Points on a hilly landscape, in no order, each with its height.
From any point a ball rolls to the lowest of the 2 points nearest to it. It stops when none of these is lower. Distance is the straight distance between rows; heights are no part of it.
mupog: [143 176 157 173 193  99 115 160 122 154 153 124 143 118 186 127  67 100
 185 129 143 125 103 124 116 117  99 145]  height 2.85
Ropup: [133 148  77 115 129 115 129  78  79 122 156 142 124 101 117 135 146 100
  55 106 176 104 146  72 145  92 114 165]  height 3.93
nezez: [118 182 127 165 132 149 146 146 118 115  94 124 115 123 132 168 105 119
 142 153 159 119  82 123  97 153  81 130]  height 1.47
megim: [ 94  80 111 153 104 137 193 160 202 136  84  93 102 146  73  85 170 111
 170 118 115 156 133 131 140 148 112 125]  height 4.19
lobi: [115 170 127 119 151 118 152 102 104  65 167 124 150  43  98 126 120 107
  83  80 114 155 127  77 137 122  85 171]  height 4.76
kof: [176  84 140 131  96 129  81 145  83 179 175 100 112 136 169 137 128 126
 165 133  61 136 127 194 132 160 154 121]  height 7.27
Vono: [ 87  92 105 148  88 138 119 119 132 180  89 137  98 182 113 131 154 134
 161 114 162  81 161 149 156 165 144 109]  height 5.46
zon: [177 115 145 101 143 120  66 181  93 143 184 114 148 136 139 125 108 115
 157 119  84 120 120 158 130 126 144 109]  height 7.17
mobo: [155 150 147  91 168 111 135 140  57 120 171  80 144 142 114 114  56 128
  77 128 133 135 137  93 110 139 125 129]  height 5.72
vapim: [134 137 109 132 147 129 103  74 182 151  52 159 147 137 141 121 143 165
 149 195 114 167 104 147 147 113 139 116]  height 2.73
senot: [105  65 119  96 144 125 201 157 178 165 127 126 117 138 154 113 147 139
  95 137  87 108 141 105  88 124 117 157]  height 3.08
dap: [152  83  86 132 128 127 161 121 155 179  63 141  85 116  85  84 178 166
 162 174  82 162 107 135 146 105 152 162]  height 3.83
siken: [117 142 153 151 199  81 132 187 152 124 151 116 149  90 170 108  94  47
 146 185 131 147 168 135  94  86 105 122]  height 2.05
Nar: [100 134 132 110 178 120 153 150 138 146 161 146 115 125  45  62 117  96
 146  87 102 125 172 110 131 109 119 151]  height 5.11
zer: [171 114 138  93 122 115 118 172 139 125 148  39 162 115 147 147 110 159
 111 150  69 185 119 111 125 132 134  75]  height 2.84
laval: [130 188 145 154 177 116 129 130 148 162 139 121 162 136 202 141 110 116
 121 140 148 126  86 134 138  99  75 157]  height 3.17
Vis: [126  98 112 113  99 116 150  92 155 171 115 145 131 142 186 144 152 150
  73 141 160 101 154 100 147 107 139 134]  height 2.39
fupun: [129 100 138 119 114 139 114 133 121 120 140 154 110 150 117 136 156 107
 128 124 132  74 155 159 139 109 144 161]  height 4.18
pes: [107  74  92 137  95  99 145  89 133 213 130 141 110 144 136 114 179 113
  80 122 113 111 182 124 169 118 167 136]  height 2.81
Nepek: [177 140  96 142  78 134 108  56 121 111  87 148 166  79 150 150 135 147
 126 131 187 154  85 120 128 108 135 119]  height 6.43
dud: [167 103  80 138 123 128 157 107 103 102 119 101 123  74 120 106 143 112
  88 130 136 138 102 101  88 113 114 195]  height 3.05
bibes: [ 83 122 135 106 125 138 139 175 144 168 170 102 112 169  93 121 122 154
 131  63  55 119 122 127 153 154 126  92]  height 2.60
Tidu: [ 69 145 127 181 104 161 138 113 133 110  73  91 123 167  73 140 129 166
 167 128 136 166  76 160 161 167 110 129]  height 4.83
kem: [131 149 163 121 157 150 110 191 149  63 177 162 162  75 166 168 114 126
 155 102 119 121 132 100 108 125 126  94]  height 3.52
ger: [130 126  75 115 164 139  86 160 123 115  96 130 158 135 162 128  97 133
 130 113 180  66 126  97 124  94 114 148]  height 5.37
ludi: [114 152 140 132 120 141 136 106 143  94 113 101 120 142  64 102 179 119
 121 148 128 170  65 134 185  78  93 157]  height 3.98
vez: [118 136 132 112 137 128 156 174 117 120 165 106  97 102  61 105  91  81
 135  96 103 124 150 120 108 162 112 141]  height 5.32
Zona: [118 143 124 141 170 137 107 124 148 112  69 148 138 160 130 150 138 181
 121 173 112 130 134 151 161 100 130 127]  height 3.12
Gita: [144 140 146  77 127 152 133 154 151 123 135 131 125 168 112 136 185 117
 130 143 104 153  65 153 171  73  84 141]  height 3.68
goru: [128  73 103 118 135 146 196 123 173 144  82 162  97 134 124  92 176 147
 144 161 126 115 116 133 110 116 138 175]  height 3.45
Duka: [126 136 168 113 114 144 148 100 109  92 157 149 135 132 139 118 143  95
 124 137 154 115 111 154 132 112 112 151]  height 3.86
zuv: [ 91 107 133 125 138  84 128 137 128 167 154 121 140 131 102 128  95 127
  87 119  69 134 207 129 128 131 171  90]  height 2.44
Mil: [153 155 176  91 144 129 126 135 174  90 170 147 161 110 142 126  95 116
 126 130 109 145 152 128 102 119 145  87]  height 3.32
zisu: [139 110  73 144 164 110 115 123  76 120  90 112 133 127 173 135  93 118
  82 158 157  80 146 114  91 115 139 170]  height 5.12
gel: [108 178 121 132 139 157  74 162 119  35 143 131 125  95 136 146 162 123
 132  90 117 122  61  98 133 129  67 178]  height 1.42
Gup: [116 164 136 120 158 108 141 138  98 109 176 126 115 102  88 145 124 101
  79 134  83 158 103 112 129  99  89 167]  height 4.51
lono: [125 117 130 128  40 144 106  80 115 162 120 159  85 159  92 162 171 148
 132  97 157 106 140 154 129 175 191  85]  height 5.70
Mav: [157 121 153  88 127 120 132 114 145 167 124 179 107 141 120 129 101 186
 158 133 109 135 157 143  81 165 188  91]  height 1.54
ler: [ 80  98 100 187 117 139 152 127 172 149  70  94 109 158 100 111 137 141
 205 134 110 182  92 162 165 158  97 109]  height 4.53
mutev: [148 131 133 132 101 126 162 117 135 193 165 169  93 139 102 145 170  96
 168 146  84 163  92 184 163 111 120 139]  height 3.11
fevar: [ 99 136 148 116  68 157 132 130 137 112 145 141 114 164  85 166 137 159
 130  65 138 119 135 143 159 187 145  58]  height 5.86
safa: [105  96 115 134 180  97 133 179 158 134 128 125 145 120 173 121 115 101
 122 152  99 108 192 123 109  77 118 117]  height 2.41
begez: [ 75  73 119 143 150 109 173 152 148 144 133 122 111 127 152 135 139 117
  62 146 107  71 194 115 117 122 126 162]  height 2.77
Misob: [160 141 121  87 152  90 153 111 140 169 116 145  97 132 128 103  86 108
 134 169 140 131 173 115  67 129 174 106]  height 2.04
niluf: [186 135  99 141  99 140  66  76 131 108 101 173 143 120 171 139 122  96
 139 159 221 116 127 117 121 120 161 106]  height 6.65
pibub: [186 131 136  98 104 151  85 136 106 129 167 122 141 119 137 126  93 137
 164  82 134 109 135 136 111 157 156 107]  height 7.08
zaz: [120  86 124  93 136  65 144 132 130 185 147 127 109 120  81  76 119  95
  85 125 107 132 210 108 102 112 197 120]  height 2.82
ruf: [103  86 109 138 112 113 169 123 191 176  96 117 141 164 195 115 161 132
 133 169 127 135 100 114 145 114 120 118]  height 1.92
feb: [109 113 153 139  74 155 144 120 114 112 148 111 124 140  97 182 145 158
 100  94  83 167 128 161 167 191 126  95]  height 5.98
mizi: [104 144 124 135 115 157 139 102 121 106 127 117 114 126  67  81 148 140
 138  74 141 161 118 108 188 108  97 187]  height 4.40
rel: [131 208 126 117 122 156 109 137 122  81 130 121 123 137 149 155 151 110
 108 143 166 121  43 130 127 124  64 155]  height 0.79
fomet: [163 105 155 111 121  94 129 109  95 158 135  45 131 132 116 116 108 150
  85 185  93 194 117 127 123 116 131 115]  height 2.45
gatut: [108 112 152 121 128 129 131 120 168 139 105 140 118 180  96 111 149 158
 114 146 111 149 146 132 171 100 138 103]  height 3.47
guvu: [134 132 200 108  85 134 187  89 147 141 155 152 115 161 122 107 109 109
 157 126 160 144 110 143 142 154 129 131]  height 3.48
pif: [131 164 124  93 186  97 120 162  96  98 185  90 119  91  68 123  70  88
  92  91 108 117 156  89 107 135 120 119]  height 5.50
zes: [125 120 106 144 108 179  80 124  97  41 118 123 133  72 120 107 164 133
 139 100 109 134  91 134 134 109  86 208]  height 1.95
kogu: [139  92  60 122  98 145 151 117  81 145 141 106 111 111 114 121 184 110
  61 114 136  87 130  94 136  99 106 193]  height 3.53
Zota: [138 154  93 134 125 120 126 128 134 157  85 137 102 170 123 147 124 130
 172 153 155 101  92 162 132 136 107 138]  height 2.14
mide: [146 152 133 110 139 107 149 130 131 162 126 151  99 125 113 156 175  99
 116 193  88 172  77 136 133  85 115 130]  height 3.42
fifon: [112 169 154 178 218  78 121 133  96 119 167 122 143  93 175 113  75  53
 130 131 138 132 135 119 107 106  99 166]  height 2.47
zerog: [131 136  92 159 139 136 126  88 120 108 106 129 122  64 105 111 151 119
 131 142 111 145 108 141 131  90  89 207]  height 2.53
mume: [124  95 147 102 115  86 194 106 154 165 131 144  90 137  96  77 108 115
 115 135 161 110 198 128  78 137 179  80]  height 2.54
bas: [123 132 122 177  96 162  58 156  85 126 101 130 146 188 151 155 120 185
 162 120 139 104 112 173 134 164 142 123]  height 5.41
Fak: [ 89  84 131 180 127  95 155  92 138 170 123 142 112 121 151 128 154  80
 109 133 111  95 193 131 134 136 152 135]  height 3.14
kuriv: [135 144 158 111 119 127 103 153 163  79 125 100 161 104 116 168 105 160
 123 123 108 169 140 108 124 130 146  56]  height 3.10
Zuf: [133 131 124  86 146 107 154  98 194 188  77 138 139 150 173 122 144 155
 123 185 129 171 103  88 144  93 133  86]  height 2.32
bafut: [145 182 151 168 136 146  82 113  76  45 141  92 158  47 184 160 125 121
 121 150 151 155  84 113 117 133  91 151]  height 4.48
vod: [123 126 120 147 103 130 162 104 153 170 110 150  72 156  90 139 168  80
 175 159 144 134 103 162 145 131 116 128]  height 2.72
tob: [158 129 143 129 106 154  63 192 138  71 166 151 197  86 184 154 156 151
 170  66 137 118 106 119 114 125 127  91]  height 3.70
nuv: [132 156 173 158  98 142 123  97 123 121 126 145 149 136 161 178 128 164
 109 143 113 135 113 153 162 162 131 107]  height 6.11
biza: [130 190 101 105 150 121 116 134  98 105 154 148  99 118  98 169 138  94
  68 129 131  85 118 113 132 126 114 152]  height 4.27
Lavev: [117 122 115 147 122 162  62 123  66  96 108 132 115 126 125 133 130 131
 114 114 142  52 159 134 116 146 144 160]  height 4.49
Pites: [125 156 194 127 145 116 138  86  53 114 163 113 134 160 118 125  65 136
  63 124 161 108 166 116 121 167 141 139]  height 5.92
sop: [ 67  82 128 114 116 128 182 142 185 128  82 127 100 179  74  92 175 139
 114 144 138 127 185 119 143 128 144  99]  height 3.81
gega: [143  91 122 101 124  88 166 141 100 176 137  97 125 137 111 137 112 142
  86 165  86 144 143 110 103 116 134  99]  height 1.99
nofe: [186 143 109 123 109 141  47 129 115  93 158 156 147  92 122 128 100  95
 179  67 186  99 142 121 117 136 152  75]  height 6.96
sidaz: [135 127 101 141 149 160  67 173 117 148 104 133 171 157 179 146 108 158
 153 113 133  93 116 147 127 122 130 147]  height 5.56
valo: [ 87  97 159 138 133 108 161 143 184 146 102 115 136 153 133 113 100 160
 167 116 121 153 165 144 107 178 161  54]  height 1.57
lerer: [ 98 136 100 174  91 151  95 110 107 127  59 122 125 183  96 130 128 186
 170 102 173 112 113 158 138 177 144 106]  height 5.15
Lurem: [ 63  94 178 111 141 148 177 140 146 150 128 156 124 187 135 121 114 172
 170  84  90 135 153 157 129 192 173 100]  height 1.97
Gep: [ 84 122 116 146 142 129 170 123 174 130 113 127 106 125  36  56 163 122
 142  84 140 120 147  83 185  98 110 151]  height 4.79
vagos: [190 140 110  98 119 184  62 178 108  54 141 147 180  87 182 155 142 165
 150 115 134 119  74 128  69 115 127 136]  height 3.89
faz: [147 162 114 132 165 126 121 104  80  51 155  86 148  41 159 129  87  87
 108 123 166 164 120  93 112 114 100 154]  height 4.82
memi: [167 147 157 100  91 135 119  70 121 103 105 163 141 112 148 153 149 169
 114 170 142 159  89 137 123 120 142 107]  height 6.25
Sol: [130 123 121 123  93 100 169  96 160 174 141 132 112 145 111 117 112 106
 155  96 162 125 141 107 128 154 140  85]  height 3.04
sel: [100 148 100 166 172 113  62 134  50  88 132 114 135 133 150 153 114 116
  86 133 142  79 159 127 141 127 106 186]  height 4.80
poban: [159 122 117 157  90 130  72 113 119  76 107 132 163 104 181 132  99  98
 169 111 200  97 135 122 108 138 146  82]  height 6.81
Dani: [159 168 131 155 129 162  81 134  89  78 130 125 180  90 180 141 113 174
 113 124 155 136  99 133 101 121 122 149]  height 4.16
bomel: [132  90 170  67 127 132 174 169 149 168 172 131 116 169 144 129 113 163
 139  97  73 125 117 159 112 165 140 127]  height 2.33
mede: [143 117 164 143 118 125 124 117 144 142 112 157 139 113 170 108  88 163
 196 134 159 123 152 133  88 169 185  55]  height 1.12

Two balls start at each pair of points below. Name the first point that both come to, or write -.
sop / fupun: -
Gep / Gup: rel
zisu / Pites: Duka
lobi / vez: rel

Call two points neighbours if one is among the 2 nearest of the other. Go from one point of each pair to the other, from neighbour to neighbour, staying as low as possible. Name the highest point that can't be avoided.
siken / ruf: Fak
gega / rel: faz
mede / gega: zaz

For each start below, name the point where the ball stops.
ler: ruf
mobo: rel
sidaz: mede
